Each row is a point on a tangle of strands that fork and nearly touch. The rows are in no order.
(in the rows, 128 means zero)
Two points are linked if the straight distance between their rows is under 93.8. Some points are linked to none.
sel: [112,94,137,115,128,145,114,123,142,117,163,163,133,58,147,126,146,169,115,107,127,120]
Lilap: [131,51,137,97,120,76,112,142,147,136,142,116,128,83,114,150,176,158,129,99,134,130]
zafa: [156,136,108,129,117,188,148,126,151,111,124,169,172,126,159,158,114,121,105,88,153,102]
mugi: [155,127,167,125,109,179,149,133,126,155,125,132,165,166,183,141,91,101,69,121,86,126]
dus: [168,153,85,129,92,150,125,150,89,119,137,98,134,113,76,104,139,131,121,148,79,134]
mobo: [124,106,105,122,112,124,123,135,143,122,129,106,94,146,127,136,146,107,149,149,155,130]
reb: [147,179,144,171,116,119,78,83,88,107,78,121,130,139,116,62,163,130,123,143,81,133]
lomu: [136,167,174,166,113,103,94,78,134,139,114,118,129,112,165,114,168,120,108,161,92,111]
palil: [94,90,146,116,135,156,130,99,130,104,130,109,103,188,167,123,106,126,131,159,192,118]
non: [108,109,128,98,155,108,137,172,148,159,152,109,131,104,96,135,160,105,143,119,98,127]
bupot: [108,124,135,122,108,96,108,161,173,158,133,86,93,142,123,179,177,91,147,115,125,143]
Vepam: [121,165,116,130,146,127,144,107,102,141,150,133,165,39,103,120,173,165,112,128,78,124]
Bukob: [151,112,114,113,140,120,163,163,88,122,153,146,120,131,98,104,84,151,132,131,157,155]
govu: [155,110,150,141,121,96,103,137,111,155,174,164,98,143,132,155,68,185,120,116,174,173]
mige: [133,132,175,105,148,113,143,156,134,191,159,146,160,83,154,154,136,114,96,109,78,141]
Fal: [76,111,163,129,177,103,134,105,133,147,145,125,114,171,131,109,98,141,170,156,178,132]
ruka: [134,135,153,162,184,94,113,79,100,81,78,170,112,133,131,82,163,159,125,89,105,139]
Luku: [156,129,79,117,112,138,136,136,153,161,113,155,135,85,134,198,136,111,124,106,144,132]
Geba: [103,110,126,132,217,96,175,132,102,119,154,158,134,101,74,95,106,183,151,99,116,135]
fepa: [153,107,99,115,121,149,167,180,109,137,131,155,134,130,117,129,87,134,112,117,141,147]
vekor: [92,183,140,132,111,104,110,145,155,141,152,81,114,157,117,130,150,78,137,131,93,130]
nel: [102,94,157,118,191,84,147,128,136,106,136,123,125,137,110,98,164,126,139,124,81,121]
Laf: [69,83,145,107,179,135,163,139,123,150,153,122,123,157,136,119,83,131,153,148,175,130]
nez: [103,139,173,155,171,89,82,53,126,117,133,164,100,151,147,102,89,173,149,129,172,147]
Detal: [144,137,141,142,100,112,67,152,93,111,126,201,108,136,132,131,47,193,131,118,159,160]
felu: [99,103,143,113,165,100,141,155,141,117,157,103,126,128,90,103,173,120,153,116,61,111]
lup: [161,157,141,136,77,88,87,165,116,120,126,97,104,175,102,117,142,101,128,140,89,150]
Taz: [132,85,126,97,116,80,109,137,162,166,130,135,114,68,141,180,169,143,127,116,148,129]
bak: [159,129,64,107,93,136,132,142,129,140,129,107,115,81,83,161,149,131,140,130,146,154]
Roki: [132,139,188,127,114,136,111,111,109,116,146,95,124,175,152,106,139,93,112,155,70,120]
pode: [102,145,121,110,110,140,124,162,138,117,132,92,120,210,136,139,136,69,120,141,137,131]
vazub: [112,122,119,129,164,63,140,141,146,127,127,128,104,114,106,126,162,149,161,137,142,132]
Vimem: [114,159,132,130,109,85,96,141,167,146,137,78,107,142,124,153,177,93,143,118,102,123]
Vifit: [120,92,114,112,106,159,146,136,159,108,97,85,112,206,144,161,116,110,143,124,182,117]
Girik: [134,159,113,145,118,195,97,89,125,75,136,191,157,97,156,119,110,132,106,126,131,90]
nake: [123,133,153,156,182,110,122,80,93,75,116,172,105,114,135,76,115,175,140,101,132,146]
bon: [142,179,107,167,79,157,132,100,87,127,108,109,157,65,115,118,113,149,97,154,88,112]
Keni: [117,120,96,149,130,121,120,91,130,126,124,140,98,110,126,113,113,168,151,139,194,126]
pival: [139,141,127,135,139,86,121,126,129,119,124,123,107,130,122,114,162,124,132,147,146,129]
Pobig: [141,87,149,127,132,85,108,108,124,157,159,124,90,134,119,139,104,185,146,126,178,152]
ruvi: [95,119,123,136,209,57,162,126,125,144,139,170,137,88,78,129,119,187,153,108,126,133]
Ger: [93,121,140,107,144,120,122,144,152,157,145,116,143,100,135,129,158,89,139,142,101,104]
Nadu: [138,113,65,113,106,101,125,140,138,137,125,108,100,74,88,157,167,157,146,122,163,143]
pon: [127,151,139,151,98,192,172,118,145,139,103,42,162,149,149,174,115,106,136,105,102,87]
Topu: [99,127,119,129,200,48,163,145,129,142,133,130,107,113,95,134,130,150,162,114,145,131]
tupat: [157,152,116,125,113,185,157,139,152,150,86,81,178,160,143,176,121,95,134,95,132,102]
Gumeb: [103,100,172,136,184,81,139,92,128,123,148,127,103,147,120,103,110,162,151,126,139,141]
Kimar: [120,85,140,109,108,102,97,145,175,171,128,107,115,110,143,180,172,95,139,124,126,130]
deka: [109,134,85,109,149,156,174,151,172,166,113,131,158,107,122,177,131,69,152,127,139,109]
geb: [160,133,129,153,145,88,112,132,103,73,106,111,101,154,84,75,160,144,140,125,99,149]
megu: [130,113,85,135,115,98,123,116,135,134,120,132,97,78,107,149,132,166,147,137,200,144]
Nam: [90,148,163,131,125,147,141,134,145,180,108,89,150,166,175,178,129,81,110,132,88,109]
kogep: [77,141,93,117,155,138,133,114,155,123,113,123,133,133,133,115,160,81,158,157,144,89]
Tevar: [157,155,113,140,78,148,108,151,90,112,121,95,141,147,86,88,115,124,126,148,79,128]
vetil: [134,118,137,126,183,99,171,142,92,132,157,138,112,133,84,106,86,176,142,110,132,156]
miki: [145,149,93,124,102,132,117,119,141,148,128,162,147,67,140,165,136,124,107,122,140,120]
talu: [147,129,134,142,109,99,90,151,103,126,153,179,106,118,144,148,68,185,118,113,166,157]
mafif: [80,71,141,107,131,156,118,97,144,105,133,108,111,156,150,107,141,122,139,160,171,103]
Geka: [80,117,106,113,165,146,187,150,122,145,147,128,120,149,120,124,80,117,156,149,174,126]
gega: [131,145,134,139,109,96,79,143,103,102,86,199,119,135,122,81,70,173,150,135,159,157]
Lopaf: [112,73,122,119,121,178,121,75,157,99,121,120,115,129,150,107,153,126,131,149,158,85]
varuv: [153,139,146,112,128,124,137,184,126,178,151,108,126,147,136,155,129,85,106,130,82,154]
bas: [131,124,88,100,136,136,157,166,156,180,105,120,135,101,118,203,140,84,143,112,128,144]
nopo: [103,141,146,115,137,143,151,127,150,176,127,127,162,126,160,148,132,81,113,140,94,110]
kepi: [155,165,133,155,104,135,93,121,80,96,91,119,140,140,87,58,138,134,134,151,76,128]
bul: [88,170,115,123,99,143,127,156,152,140,147,81,130,173,124,149,130,61,141,127,106,140]
Latu: [166,141,111,119,118,182,155,123,152,137,93,128,179,151,155,164,118,101,117,95,151,106]
gezu: [112,163,124,143,131,148,155,103,98,150,132,96,157,56,98,112,155,151,132,134,67,109]
zav: [133,147,63,116,136,158,180,149,139,135,108,141,143,122,110,134,111,82,143,134,152,120]
pes: [126,130,120,158,118,129,116,93,135,106,128,168,110,135,150,120,87,149,130,150,208,128]
nep: [152,152,146,119,88,95,109,186,117,146,126,103,125,177,130,130,121,74,117,140,83,146]
lolus: [105,130,79,111,160,140,180,159,127,130,124,128,126,142,115,126,109,93,152,150,163,124]
gevib: [145,171,134,148,119,177,98,91,110,97,128,172,149,101,155,84,127,132,95,142,108,117]
Vab: [169,139,139,141,109,99,98,148,117,91,140,90,108,169,71,90,157,134,123,121,68,143]
Kuf: [147,167,151,156,152,120,90,76,87,68,76,161,136,123,125,51,163,139,122,111,89,142]
nuv: [92,138,151,144,99,156,144,127,141,152,120,60,148,170,167,165,116,92,116,132,94,91]
Nub: [133,121,132,126,104,146,103,97,152,145,142,147,145,74,151,145,163,131,104,126,124,116]
mukaz: [159,101,146,117,100,196,142,119,124,87,121,152,150,179,167,113,93,121,92,121,154,121]
keze: [140,147,140,142,147,111,109,118,89,84,127,179,111,122,128,77,85,171,131,131,149,162]
roru: [169,131,152,122,106,140,137,161,120,176,137,118,145,142,153,158,109,95,78,120,85,148]
fivak: [97,58,152,115,122,139,71,131,144,107,176,163,150,48,153,138,137,169,107,98,124,108]
kun: [162,137,144,126,147,100,127,126,98,109,144,150,136,110,115,101,155,154,100,119,82,144]
Siliz: [94,89,167,136,200,85,136,98,132,87,117,142,108,153,125,84,144,146,155,120,108,118]
Duvum: [155,121,149,115,104,186,139,131,114,114,116,132,163,180,167,117,104,92,86,135,106,116]
movuv: [143,114,131,130,97,137,110,110,147,102,96,165,114,175,165,134,88,121,125,141,201,122]
Vad: [178,128,71,114,96,155,141,143,98,131,139,111,131,84,80,130,142,154,108,128,113,146]
dag: [172,105,112,107,116,135,161,180,115,150,123,135,119,120,130,155,112,121,104,107,139,166]
vali: [88,120,110,113,120,137,132,143,155,116,128,96,100,181,135,148,137,91,148,141,171,125]
suma: [144,105,133,127,101,182,122,91,137,95,129,142,116,141,160,108,125,139,109,141,151,117]
kek: [151,184,118,164,78,161,103,89,91,116,101,135,165,92,122,84,126,142,102,149,102,111]
filu: [129,153,123,147,97,146,148,113,106,150,130,84,145,69,103,139,139,133,120,145,76,114]
lak: [142,149,112,133,121,206,125,101,153,85,133,186,171,114,174,150,114,130,103,98,148,81]
Negu: [131,97,127,124,108,147,141,117,143,118,105,121,115,190,166,149,95,126,124,132,199,122]

Follow the links from the first point to the second, and from the first to the third. Name the last point that the two ways share.
Kimar, Vad, roru | Negu
ruvi, bupot, Duvum | vali
kepi, Topu, mukaz | Negu
Geba, Taz, palil | vali

A fork is a point with three links, a tip a point with one. Leave the first point through the second and follow the links. Name the first fork or tip that comes.
zafa, lak | Vepam
megu, Nadu | Pobig
vali, mobo | dag
Duvum, mugi | geb
dag, fepa | vali
Kuf, reb | Negu

A fork is a point with three links. Follow the links from the first point to the second and name the forks in between, in order.
pode, lup | vali > Negu
Taz, Geba | vali
Vifit, Tevar | Negu
Vad, ruvi | Negu > vali
